A landscape with many valleys, sampled at points; each row gives a point and its height.
A ball rolls from a point to the lowest of its 2 nearest points, and stops where none of them is lower. Distance is the straight distance between rows; heights are no part of it.
(745): [-3.26 -0.52  0.68  1.81  0.17 -1.46 -1.36 -6.00 -2.69  0.90 -0.58  1.56
  0.71 -2.16 -3.22 -2.44 -3.67  2.99  0.19 -0.06  1.69  2.33 -4.00  2.78
  3.95 -2.09  1.09  3.30 -2.38]  (h 32.1)
(541): [ 1.46  0.52 -1.00 -0.14  3.89  0.49  2.85 -1.56  0.65  0.51 -0.23  0.70
 -3.42 -2.09  1.05 -2.09 -0.53  2.83  0.19  0.39 -0.92 -1.81 -4.35 -2.68
  0.56  0.68 -2.50 -2.20 -0.97]  (h 28.8)
(910): [-0.06 -0.69 -0.26 -0.77 -2.48 -2.43  0.57  8.30  1.03 -3.20 -0.83  0.30
 -0.14  0.80 -0.83  0.89 -0.82 -1.06  2.64 -1.76  0.99  1.29  2.14 -2.24
 -2.41 -0.27 -0.39  2.57 -0.40]  (h 65.0)
(193): [-1.14 -0.70 -5.23  0.22 -0.21  3.17  1.85 -1.05  0.51  5.71 -0.76  2.70
  0.35  2.16 -0.80 -3.67  3.91 -1.18 -2.97  2.02  0.08  2.77  3.17  0.02
  0.41 -1.47  0.23  0.03 -2.61]  (h 64.5)
(848): [ 4.39 -1.43  0.50 -1.80 -2.02 -2.50  2.45  1.25 -3.15 -3.23 -2.14 -3.69
  2.25 -1.81 -0.07 -0.43  1.05 -2.06  0.60  4.39  1.99 -2.49 -1.54 -1.08
 -1.47  2.44 -4.18 -1.61  3.48]  (h 48.2)
(129): [-2.01  0.36 -1.44 -5.19  0.98  0.74  2.17  1.59  0.12 -2.58 -0.80  0.12
  2.93  1.44 -2.39  0.55 -1.10 -1.47 -1.34 -3.08 -0.84  1.44  5.21  1.72
 -2.77  0.83 -3.99 -2.91  0.08]  (h 79.1)
(390): [-1.28 -0.94 -0.51 -0.92  2.70  1.60 -2.02  0.19 -2.59  2.21 -1.69  0.12
  5.19  1.09 -2.90 -0.54  5.03  3.78 -0.39 -0.06 -3.48 -0.67 -0.20 -2.92
  0.01  4.23 -0.58  1.84 -1.90]  (h 77.1)
(291): [-5.03  0.20  1.18 -1.12 -0.95  3.30 -2.10 -5.21 -1.10  1.67  2.05  3.33
  1.10  2.97 -0.77 -1.98 -0.53  1.92 -0.18  0.49  0.71  1.08  1.78  4.46
  3.53 -1.61  1.29 -1.07 -0.94]  (h 57.3)
(633): [-3.18 -0.96 -1.05  1.24 -1.60 -1.07 -2.81  3.89 -1.61 -0.30  1.12 -1.18
  0.83 -2.44  0.17 -0.16  1.43 -0.84  2.04  0.13  0.06  2.55  0.10 -5.88
  2.56  1.17  5.77  1.51 -0.56]  (h 71.0)
(933): [-1.79 -1.53 -2.34  1.51  1.94  3.32 -3.92 -4.07 -3.51  2.24  0.08  4.05
  3.61  0.95 -1.61 -4.49  0.76  1.77 -1.81  1.74 -1.39  1.80  0.34 -2.65
  3.80 -2.50  2.05 -3.69 -0.14]  (h 60.6)
(922): [ 3.25 -0.21 -2.87 -0.54 -1.18  1.04  1.90  3.42  0.62 -0.45  0.66  0.39
 -2.75 -0.87  0.31 -0.37 -1.24 -0.47 -2.65 -0.37 -0.33  2.99  3.97 -4.03
 -2.31 -3.65 -2.90 -3.28  3.87]  (h 38.5)
(785): [-1.93  0.47 -0.82 -1.14 -0.09  2.27  1.33 -6.77  0.70  4.24  0.90  3.89
  0.94  1.25  0.53 -2.39  0.88  1.53 -0.05  0.75  0.59 -1.23  2.80  3.42
  3.22  1.35  0.10 -1.81 -2.98]  (h 54.9)
(115): [-1.11 -0.34 -2.15 -4.78 -0.23  1.89  1.69 -1.97  0.89  0.90  0.08  1.89
  1.32  0.38 -0.85  0.42 -0.50 -1.62 -4.05 -3.78  0.15  0.59  6.18  1.84
 -5.73 -0.06 -2.60 -3.21 -1.14]  (h 77.6)
(42): [-0.67 -0.87 -0.74  3.02  0.21 -1.30  0.22 -1.15 -0.28  1.52 -0.34 -0.04
 -1.12 -1.06  2.25 -1.71  0.20 -5.04  1.23  3.87  4.67 -1.44 -0.68  0.14
  3.95  2.40  4.15 -1.88  0.46]  (h 44.5)
(63): [-1.35  0.31  2.82  1.20 -2.67  0.47 -0.04  4.97  0.62  1.41 -2.28 -2.53
 -1.03  1.87  3.97 -0.39  1.17  0.20  1.66 -0.88 -1.37  1.38  0.91 -3.06
 -0.30  1.32  0.94  2.07 -0.88]  (h 35.4)
(32): [ 1.35  2.39 -1.52  0.04  0.25  1.83  3.70 -4.47 -1.44  0.81 -0.64 -1.37
 -2.85 -2.69  2.39 -0.50 -0.51  2.92  0.37 -1.66  1.87  0.65  0.95 -0.39
  3.46 -0.61  0.54  1.01  0.61]  (h 67.0)
(968): [ 3.03  2.27  0.86 -2.45  0.30 -0.61  4.86 -0.46  1.29 -2.92  2.30 -2.65
 -2.83 -2.52  2.93  0.75 -1.17  1.47  0.21 -1.92 -2.28 -1.83 -3.97 -0.25
  0.09  0.20 -2.14 -2.34  1.05]  (h 37.8)
(264): [ 0.21 -0.07 -0.89  1.30  2.15  1.61 -4.42 -3.59 -2.62 -0.04  1.48  2.63
  2.81 -3.17 -0.30 -1.89  0.84  3.55 -1.42 -1.05 -1.02  2.21 -0.63 -4.60
  4.28 -2.11  2.99 -2.18  0.50]  (h 58.0)
(562): [-0.24  1.39 -0.36  0.05  0.70 -0.56 -3.04  4.76  0.76 -1.16  0.12 -0.68
  3.41  0.63  1.36 -0.03  2.10 -2.54 -2.85 -1.99  0.23  2.52  2.87 -2.90
  0.42 -0.18  0.89 -0.62  1.77]  (h 70.6)
(166): [-2.74  1.66  0.36  1.06  1.21  2.12 -4.68  2.36 -2.37 -0.73  0.23  0.12
  4.84  1.83 -0.15 -1.28  4.00  0.14 -1.68 -1.58 -2.01  2.74  1.04 -3.18
  1.50 -0.57  1.36 -0.23  1.02]  (h 73.1)
(11): [-1.02 -2.10  1.36  1.45 -1.12 -3.11 -2.84  7.02  0.31 -1.81 -0.60 -0.39
  2.39 -1.10 -1.14  0.71 -0.35 -0.88  3.18  0.64  0.03  0.78  0.01 -5.44
 -0.74  1.43  2.44  1.28  1.00]  (h 68.1)
(419): [ 1.43 -0.16  2.45  0.92  0.82 -1.58  0.91  6.12  0.36 -2.89 -4.10 -1.83
  3.20  3.14 -0.12 -1.37  1.23 -2.79 -0.37  0.88  1.01 -0.33  0.18 -1.04
 -1.50  2.13 -3.12 -1.66  2.40]  (h 57.9)
(120): [-1.20  0.30 -0.27 -4.51  3.32 -0.76  2.74  2.39  0.65 -3.61 -0.62  1.93
  0.44  2.59 -2.87  1.06 -0.75  1.76  0.05 -2.06  0.54 -1.81  2.03  3.70
 -5.05  0.54 -3.26  0.20 -0.80]  (h 78.8)
(324): [ 2.42 -0.03  1.69  1.70 -1.15 -1.30  2.48  3.98  1.24 -2.42 -0.19 -1.29
 -3.89  1.77  0.91  1.67 -1.82 -1.16  0.41  2.17  3.04 -1.21 -1.04  2.01
 -2.79 -2.40 -1.14  2.83  2.53]  (h 55.1)
(161): [-1.53 -0.24  1.52  0.65 -4.04 -0.93  0.42  0.40 -1.36  1.40 -4.34 -4.45
  0.11 -0.67  0.36 -1.67 -1.04 -0.52  2.27  0.20  0.23  1.55  0.34 -3.19
  1.71  2.96 -0.53  0.63 -0.86]  (h 25.8)
(666): [-0.82  0.17  1.92  2.33  1.39 -4.63  0.11  0.33  1.05 -1.24 -0.96 -1.26
 -0.92 -1.83 -2.53 -0.18 -3.62  0.48  1.93  0.26 -1.08 -1.87 -7.24  2.73
  1.38  0.21  1.16  4.05 -3.82]  (h 31.7)
(690): [-2.75 -2.13 -3.22  1.95 -1.78  3.52 -0.90 -1.26 -0.81  4.26 -0.05  3.03
  0.60  2.30 -2.07 -3.80  0.94 -0.31 -1.31  2.10 -0.69  3.04  2.04 -1.49
  3.65 -2.54  0.24 -0.83 -1.16]  (h 62.8)
(897): [-0.72 -0.87 -0.06  1.35 -3.04 -1.29  2.66 -2.51  1.76  2.26 -0.17  0.05
 -2.25 -1.67  3.18 -2.31 -1.77 -3.57  2.66  2.41  2.26  0.09 -0.34  0.37
  4.59  2.33  2.32 -2.79 -1.98]  (h 39.8)
(773): [-1.08 -1.13 -0.26 -1.97  0.54  1.61 -0.70  0.72  1.38  0.04  0.69  3.89
 -0.24  1.24 -0.84  2.33 -0.03 -1.35 -4.19 -2.37  1.18  0.45  2.82  1.73
 -6.25 -1.49 -1.03 -1.84 -1.65]  (h 76.3)
(817): [ 1.80  0.70  3.12  1.56 -1.11  3.16 -0.69 -0.79  0.97  3.50 -0.76  0.93
 -3.40  2.78  3.30  2.11  0.68  0.10 -3.08 -0.80  0.33 -0.30  1.91  0.38
 -2.42 -1.91 -2.33  0.94  1.09]  (h 73.2)
(623): [ 0.08  0.51  0.11 -0.38 -2.42 -0.17  0.40 -2.20  1.12 -0.35  2.25 -0.94
 -2.55 -1.32 -2.51  1.88 -7.46  2.03  2.42 -2.67 -2.78  0.66 -1.75  1.39
  1.26 -3.02 -0.19  1.84 -0.67]  (h 32.2)
(610): [-1.33  0.57  0.01 -2.95  2.46 -2.50  1.69  3.55  0.95 -4.38 -0.06 -0.20
  1.08  1.86 -4.61  0.97 -3.44  1.62  2.95 -1.16  0.48 -2.09 -2.47  3.68
 -1.73  0.31 -2.49  3.80 -1.50]  (h 77.3)
(14): [ 2.68  1.57  0.10 -4.01  0.48  0.03  3.68  1.02  0.40 -3.56  0.86 -2.76
  0.54 -3.25  2.28 -1.15  1.27  1.87 -1.80 -0.87 -2.16 -0.07 -1.19 -4.30
 -0.89  1.06 -4.62 -4.57  2.68]  (h 45.6)
(545): [-1.06 -1.78 -1.91  0.34 -2.58 -1.29  0.21  1.04  0.60  1.26  0.45 -1.68
 -0.02 -4.53  2.31 -0.89  0.18 -2.30  1.65  0.62 -0.26  1.67  0.64 -5.90
  2.63  3.00  4.73 -2.03 -0.44]  (h 73.6)
(140): [ 2.31  2.36 -2.67 -1.30 -2.16  1.14  2.54 -0.11  0.95  0.57 -1.62 -2.25
  1.91 -0.18  4.77 -2.35  2.94 -2.52 -4.54 -2.11 -0.72  2.35  4.41 -1.10
 -0.81  0.78 -2.28 -3.78  1.44]  (h 73.7)
(350): [-2.58  0.29 -1.15 -2.15  0.50  1.87  1.10  0.82  0.77  0.25  1.21  0.97
 -2.32 -1.32 -1.36  0.02 -0.99  2.51  2.51 -2.86 -2.87  0.82 -0.21 -2.23
  1.04 -0.12  0.25  0.04 -2.21]  (h 11.2)
(701): [ 2.39  0.13  1.90  3.26 -1.40 -1.00 -2.05 -0.35  0.87  0.52  3.28 -1.56
 -3.39  0.15 -0.59  3.78 -3.86  0.70  1.96  1.26 -1.54 -1.90 -3.37  2.18
  1.00 -3.55  3.74  5.20  1.03]  (h 72.2)
(763): [-0.08  0.24  2.49  1.57 -1.83 -1.66  0.70 -1.12  5.38  2.42  2.28  0.06
 -3.52  3.60 -0.78  2.57 -1.32 -0.80 -0.42  1.36  1.11 -2.42 -1.91  6.10
 -2.06 -1.42  0.46  4.73  0.22]  (h 75.9)
(579): [-3.33 -2.05  3.51  1.98 -1.38 -4.44 -3.50 -4.21 -2.32 -0.06 -1.72 -1.03
  0.26 -2.34 -2.50 -0.26 -3.36  1.26  0.74  0.36 -2.38  2.00 -6.55  3.34
  1.60  0.78  0.91  2.96 -5.00]  (h 24.8)
(254): [ 3.20 -1.97  0.80  1.44 -1.13 -3.91  0.38  1.36 -1.42 -3.01 -2.93 -2.38
  1.45 -0.30 -1.33  0.75 -0.36 -3.28  2.67  4.77  3.60 -3.26 -1.22  1.94
 -0.96  2.21 -1.97  0.97  2.85]  (h 42.9)
(145): [-1.26  0.42  3.20  0.78 -2.25  0.53 -4.90 -5.89 -2.19 -0.52  1.89 -0.48
  0.07 -1.07  0.07  0.98 -3.18  3.18  0.38 -2.44 -4.29  1.00 -3.40  0.37
  3.86 -0.09  2.28 -0.44 -0.81]  (h 43.9)
(825): [ 2.81 -0.36 -2.69 -1.63 -0.16  0.29  0.50 -2.63 -2.31 -1.30  0.41 -0.07
 -1.88 -4.85 -3.22  0.72 -5.45  1.99  0.86 -1.52  0.69  1.35  1.97 -2.74
  0.65 -2.64 -1.65 -1.50  1.96]  (h 19.7)
(868): [-1.72 -0.51  0.84  1.60 -0.78  1.13 -4.60  1.47 -3.34  0.35 -1.70 -1.80
  4.42  1.67 -1.92 -0.16  5.62  2.29  0.17  0.73 -2.32  1.69 -0.90 -3.50
  0.68  1.75  1.46  3.35 -1.06]  (h 75.4)
(90): [-0.92  0.50 -0.39 -1.64  0.21  0.15  1.94 -4.91  3.72  2.40  2.21  5.36
 -0.70  0.10  0.96 -0.92  1.48 -1.76 -2.35  0.87  4.76 -1.89  2.64  6.03
 -0.75  1.44 -1.08 -1.88 -2.13]  (h 52.4)
(44): [ 0.51  1.04 -2.93 -0.82  3.12  1.47 -0.49 -2.18 -1.68  2.86 -1.83  1.48
  4.33  3.12  0.24 -1.79  3.41 -1.69 -4.88 -0.30  0.86 -0.32  4.25  1.98
 -0.83  1.42 -0.83 -1.05  1.10]  (h 23.1)
(334): [ 0.04 -0.91  2.71  2.41  1.77  2.28 -6.16 -3.09 -0.85  1.19  2.94  2.93
 -0.48  1.61  0.93  3.39  2.95 -1.87 -0.25  2.63 -1.53 -2.74 -0.85  0.58
  0.46 -0.35  1.44 -0.63  2.12]  (h 67.3)
(891): [ 0.05  3.07 -1.41 -2.35  0.57  0.75  7.47 -1.56 -0.44 -0.99 -1.35 -3.06
 -3.12 -0.28  1.06 -1.66 -0.30  2.83  0.70 -1.26  1.79  0.62  1.22  0.45
  0.23 -2.77 -2.71  1.61  0.72]  (h 63.3)
(319): [ 2.45 -0.82 -1.30 -0.82 -0.26 -1.98  1.36 -0.94 -0.02 -1.27  0.24 -0.56
 -3.76 -4.27 -1.37  0.99 -5.64  2.01  2.31 -0.58 -0.12  0.22 -3.55 -1.21
  0.76 -2.47  0.02  1.37 -0.37]  (h 24.0)
(274): [-2.05 -0.53 -1.03  0.83  2.68 -0.49 -2.79 -2.60 -2.79  0.02 -0.15  1.70
  0.91 -0.05 -3.29 -0.23 -0.36  0.82  0.38  2.07  2.92 -0.09 -1.93  1.11
  2.99 -0.61  1.86  2.10 -0.44]  (h 36.8)
(283): [ 2.06  1.64 -4.12  0.45  4.03  0.74 -0.88 -1.58 -2.49  1.97 -2.00  0.33
  5.50 -0.75  0.20 -3.06  3.33 -1.66 -2.60  1.44  0.59 -1.09  1.88 -1.11
  1.90  2.06  0.31 -2.54  1.52]  (h 31.0)
(502): [-2.52 -0.13  1.55  0.23 -2.36  0.90 -4.29 -1.15 -0.71  0.67  3.48  1.36
 -0.82  0.19  2.93  4.28  2.29 -3.05 -1.22 -0.66  1.85  0.53  1.81  3.36
 -0.95 -1.21  5.81  0.65 -0.65]  (h 62.1)
(102): [ 0.82  2.94  0.05 -2.12  0.45  0.11  4.46  3.07 -0.61 -3.04 -1.01 -1.17
 -2.77  1.98  0.24  0.06 -0.66  1.19 -0.20 -1.61  3.38  0.86  2.12  3.43
 -2.78 -5.05 -2.35  2.36  1.03]  (h 59.5)
(926): [ 0.90  0.16 -0.37  0.48  1.60 -0.94  0.44 -1.94  2.62  1.49  4.03  0.41
 -2.31  0.98 -2.37  3.42 -2.23  0.37  0.51  1.52 -0.67 -4.08 -2.53  5.85
 -0.15 -0.86  2.15  3.60 -1.00]  (h 74.6)
(201): [ 0.54 -1.00 -1.41 -0.71  1.50  1.73  0.67 -2.15  1.40  2.02  0.74  2.11
 -1.36 -1.96  0.94 -0.60 -0.04  0.75  0.15 -0.46 -1.52 -1.42  0.23 -2.51
  1.54  1.65 -1.53 -3.79 -0.37]  (h 21.4)
(520): [ 2.29  0.89  1.30  2.00 -0.37  3.27 -2.04 -2.22 -1.58  2.78  0.66 -0.70
 -3.04 -0.34  2.18  2.25  0.92  2.17 -0.45 -0.50 -0.18 -0.24  0.60 -1.44
  1.78 -2.07  0.59  2.03  1.60]  (h 70.7)
(80): [-1.72 -0.27  0.52  0.16  0.47  0.67 -6.67 -1.77 -4.12 -2.16  3.27  0.60
  1.48 -3.35 -1.13  0.39  1.98  4.89  0.28 -0.17 -2.77  2.45 -2.40 -3.80
  2.23 -0.67  5.07  0.41 -0.23]  (h 54.3)
(730): [ 2.08 -0.43 -0.06 -1.52 -1.72 -2.80  1.04  3.19  0.15 -3.44 -1.97 -3.49
  3.44 -1.89  1.18 -2.41 -0.05 -2.52 -1.33  1.61 -0.76  0.36 -0.46 -4.13
 -0.20  2.81 -3.59 -4.83  3.53]  (h 52.5)
(726): [-3.27  0.15 -4.87 -1.68  2.21  2.10  4.09 -0.15 -0.65  2.79 -1.46  0.74
  1.30  1.82 -1.27 -3.40  4.16  0.61 -2.18 -1.13 -1.20  2.26  3.36 -0.40
 -1.75 -0.30  0.61  0.24 -2.55]  (h 66.4)
(181): [ 3.50  0.33 -6.71  1.05 -0.19  0.56  1.21 -2.78 -1.91  3.66 -2.81 -1.20
  4.16 -0.82  1.34 -4.32  1.48 -1.14 -2.55  0.97 -1.76  1.41  2.10 -3.33
  2.01  0.23 -1.48 -3.25  1.56]  (h 39.0)
(617): [ 0.24  0.79  0.88  1.22  1.43  0.07 -4.06 -2.32  1.79  0.46  4.09  0.60
 -1.44 -0.60  3.91  5.15  3.32 -4.28 -0.44  0.09  0.31 -2.32 -0.97  2.91
 -2.21 -0.10  4.53  0.82  0.02]  (h 64.6)
(79): [-0.31 -0.19  0.36 -0.09 -3.77 -0.56  3.42 -0.57  1.70  1.85 -1.81 -2.32
 -2.50  0.20  1.73 -1.20 -1.50 -1.89  1.89  1.55  0.99  0.14  0.64  0.92
  1.72  2.70 -1.36 -0.53  0.44]  (h 34.1)
(552): [ 0.02  0.08  1.00  0.16  0.43  3.38 -2.10 -0.34  1.94  2.83  1.54  4.67
 -2.66  1.62  2.54  1.07  1.48 -0.49 -5.48 -1.71 -0.68 -0.08  1.85 -0.14
 -4.12 -2.42  0.08 -2.55 -0.98]  (h 74.9)
(889): [-0.85  2.21 -1.25  0.35  7.68  1.35  0.17 -0.30 -1.80  1.20 -1.30  2.78
  1.98  3.66  0.29 -2.79  1.45  0.30 -3.92 -0.60  2.72 -1.06  2.81  1.91
 -0.14 -2.04 -1.12 -1.37  1.86]  (h 13.8)
(765): [-0.65 -0.01 -2.82 -1.67  0.06  0.75  0.57  0.43 -2.72 -0.05 -0.66 -1.23
  1.01 -2.61 -2.39  0.36  1.61  2.24  1.09 -2.18 -0.74  1.83  1.77 -3.98
  0.67  0.58  0.35  2.17 -1.00]  (h 21.6)
(175): [ 2.27 -1.66  2.46  0.27 -1.37 -1.53  0.36  3.96  0.47 -2.67 -3.22 -1.88
  1.81 -0.95 -2.42  0.64 -0.01  4.76  4.61 -1.87 -2.53 -0.25 -2.81 -2.73
 -2.49  2.90 -2.44  2.86 -2.32]  (h 53.9)
(512): [-1.92  0.40  2.71  1.84 -0.57 -1.46 -7.69 -3.72 -2.21 -2.40  4.12 -1.15
  0.48 -1.75  1.13  1.21  0.59  0.48  1.34  1.20 -3.81 -0.23 -5.44  0.10
  2.57  0.11  5.45 -0.74  0.09]  (h 49.2)
(332): [-0.31 -0.88  4.41  3.09 -3.41 -1.03  0.46  4.74  1.51  0.58 -1.20 -1.48
 -2.32  2.69  2.30  2.32  0.42  0.64  4.94  0.57 -1.15 -0.75 -2.00 -0.98
 -2.05  1.62  2.05  3.93 -0.94]  (h 42.0)
(386): [ 3.90 -0.99 -0.36 -0.09 -1.58  0.47  1.90  3.96  0.54  0.83 -0.27 -1.70
 -2.51 -1.09  2.21  0.48  0.49 -0.01 -1.19  1.85 -0.77  0.87  1.31 -4.99
 -1.83  0.08 -2.30 -1.06  2.85]  (h 45.5)
(298): [-4.90  1.11  0.92 -1.01  0.80  1.65 -2.00 -3.16 -0.05 -0.75  3.51  3.62
  0.76  2.68  0.80  0.91  1.45 -0.93 -1.15 -1.10  1.91  0.58  1.07  5.34
  1.29 -1.14  2.54 -0.31 -1.87]  (h 59.3)
(625): [-1.16  0.83  2.58 -1.04 -0.49  0.50 -2.90  5.53  2.37 -2.47  0.54  0.38
  1.10  1.39  0.17  2.24 -0.84 -0.96 -1.38 -3.32 -0.85  2.03  2.11 -1.08
 -1.57 -0.06 -0.36 -0.96  0.76]  (h 68.0)
(511): [ 0.85  1.44  1.13 -0.43  7.13  0.58 -1.84  0.82 -0.76 -1.87  0.42  3.25
  1.68  1.68  0.25  0.40  0.48 -0.50 -2.03  0.18  1.56 -2.76  0.24  0.79
 -0.51 -0.48 -1.64 -3.00  2.60]  (h 22.5)
(423): [ 3.25 -0.75  2.68 -1.37 -1.26 -2.86  1.16  4.85  1.44 -4.42 -1.46 -2.47
  1.89 -0.55 -0.58  2.22  0.27  1.91  4.23 -0.48 -1.56 -1.86 -2.35  0.93
 -3.66  3.86 -1.42  0.73 -0.27]  (h 50.6)
(310): [-2.91 -1.47  2.81  2.30 -2.21 -1.99 -2.11 -0.11 -2.94  0.00 -2.99 -1.94
  1.11 -1.08 -1.33 -0.44 -0.99  0.63  2.71  0.36 -0.38  1.24 -3.26 -1.13
  1.98  2.26  1.43  3.19 -2.59]  (h 15.1)
(984): [-1.17 -0.70  1.41  0.16 -2.12 -0.12  1.34 -0.01  3.63  2.18  2.08  1.75
 -4.76  1.24  1.98  2.63 -1.22 -2.64 -1.65 -0.35  1.87 -0.94 -0.57  4.24
 -3.55 -1.42  1.13  1.08 -2.29]  (h 77.2)
(224): [ 2.00  1.33  2.56  1.25  6.97 -1.37 -2.19 -0.22  0.26 -3.31 -0.05  0.22
  1.04  1.29 -0.45  1.89 -0.13 -0.42  0.53 -0.38  0.44 -4.74 -3.25  2.97
 -0.41  0.15 -1.40  0.09  2.34]  (h 25.4)
(57): [ 2.36 -0.95 -2.97 -2.28 -1.28  0.38  2.00 -0.13  0.43 -2.23  2.43 -0.33
 -0.30 -3.43 -2.03 -1.35 -3.27  0.79 -0.45 -1.19 -0.82  2.70  3.49 -4.52
 -0.88 -2.56 -3.09 -5.20  3.90]  (h 30.4)
(790): [ 1.10 -0.56  2.10  2.32 -0.59 -5.20  1.59  2.19  0.86 -2.46 -2.24 -3.28
 -0.06 -1.76 -2.13  0.45 -2.90 -1.29  3.33  2.62  1.86 -2.66 -6.24  2.11
 -0.31  1.22 -0.38  3.11 -0.88]  (h 36.7)
(985): [-0.99  0.70 -1.28 -1.40 -3.34  1.50  4.42  0.66  1.20  2.99 -3.02 -2.04
 -1.05  1.86  1.28 -1.34  1.85 -2.11 -3.26 -0.66  0.73  2.79  4.23  1.47
 -3.19  0.58 -3.00 -0.40 -1.37]  (h 70.8)
(314): [ 0.75 -0.55 -5.97 -0.32  2.71  1.19  3.84 -2.31 -0.49  1.08 -1.92  0.50
  2.26 -2.39 -0.25 -6.33 -0.15 -0.20 -1.76 -0.12 -1.85  1.46  0.60 -3.86
  2.60 -0.73 -1.68 -5.72 -0.80]  (h 35.0)
(494): [ 0.27  0.74  2.29  2.61  2.08 -2.08 -2.25  0.48  0.38 -1.60 -0.63 -3.22
  0.77  1.55 -0.49  3.29  2.03 -2.23  3.21  1.21  1.59 -3.26 -2.23  4.08
  0.00  1.03  1.10  3.67  0.53]  (h 16.0)
(616): [ 0.34 -1.97  2.54  3.50 -1.59  0.29 -4.53 -0.78  0.18  1.74  4.79  0.67
 -3.30  0.53  0.73  4.25  0.92 -1.46  2.31  4.17 -1.89 -2.21 -3.46  0.86
  0.40 -1.69  4.05  3.11  1.54]  (h 69.7)
(744): [-0.12 -0.10  1.64 -1.11 -2.28  1.92 -2.16 -3.70  1.39  1.07  3.97  0.21
 -1.88  0.07  1.35  2.50 -5.05  1.28  0.62 -2.49 -3.35 -0.97 -0.51  2.45
  2.51  0.09  0.91 -0.07 -0.39]  (h 38.4)
(376): [ 0.10  0.30 -2.59  1.01  0.96  3.01  1.36 -3.02  1.63  1.60  0.28  2.67
  0.39 -0.94  1.56 -3.84  0.19  1.87 -0.91 -2.30 -1.07  1.63  2.51 -3.07
  3.37 -1.61 -0.15 -5.94 -0.79]  (h 28.4)
(981): [-3.36  1.63 -2.56 -2.85  0.97  2.14  6.40  0.25  2.58  1.42 -1.27  1.84
 -2.33  0.78 -0.01 -2.43  2.40  0.73 -2.23 -2.74  1.02  2.41  3.01  1.89
 -3.95 -1.37 -1.06 -1.29 -3.76]  (h 68.4)
(702): [-0.08 -0.10 -0.10 -1.21  1.66 -0.32 -1.69 -0.07 -1.52 -0.77  0.80  0.28
  1.16 -0.93 -2.51  3.42  0.28  0.68  1.86 -0.30  1.36 -1.01  0.24  0.48
  0.47  1.44  1.36  2.97  0.47]  (h 30.7)
(245): [ 2.18 -1.01 -0.20  1.55 -1.35 -1.59  1.52  6.38 -0.93 -2.41 -5.25 -2.02
  1.69  1.78 -2.44 -2.15 -0.41 -1.04  1.54  1.58  1.86  1.31  0.02 -2.58
 -0.85 -0.22 -1.92  1.15  1.56]  (h 61.3)
(135): [ 4.00 -0.63  1.72 -0.51 -3.02 -0.56  4.05  3.35  0.94  0.20 -0.37 -1.16
 -4.59  0.55  2.89  1.56  0.77 -0.08 -1.01  2.47  1.74 -1.22  0.56 -0.55
 -3.59 -0.72 -2.71  0.07  1.78]  (h 50.9)
(497): [ 0.80  0.23 -0.95  0.54  0.03 -1.20  1.79 -3.12  2.22  0.80  1.98  1.44
 -1.46 -0.24  2.38 -1.21  0.82 -4.96 -0.57  4.30  5.55 -1.87  1.22  5.51
  2.01  1.02  0.26 -1.14  1.75]  (h 49.3)
(180): [ 0.02  0.20  0.90 -0.82  2.41 -2.60  0.49  0.38  2.92 -1.68  1.99  0.41
  0.67  2.90 -4.85  3.22 -2.42  0.65  1.40 -0.20 -1.55 -4.54 -2.82  6.28
 -2.68  0.04 -0.71  4.08 -1.64]  (h 76.0)
(843): [ 2.95 -1.36  4.41  1.51 -3.05 -1.84 -0.16  5.07  2.16 -1.84 -2.08 -2.01
  0.37  2.51  1.73  2.84 -0.04 -0.57  4.67  0.93 -0.95 -2.20 -1.11  2.01
 -3.71  3.77 -0.29  2.15  0.80]  (h 46.7)

Two balls start at each pair of points below. Name the first point that both come to, or write none.
(175), (848) -> (310)
(552), (985) -> (825)
(193), (115) -> (825)
(324), (423) -> none

Call two points neighbours if one is among the 2 nearest of the other. Go from one point of each pair to the other, from neighbour to neighbour, staying as low as possible. Name the highest point that can't be avoided.
(825), (350) -> (140)
(889), (494) -> (224)
(889), (201) -> (702)
(310), (201) -> (274)
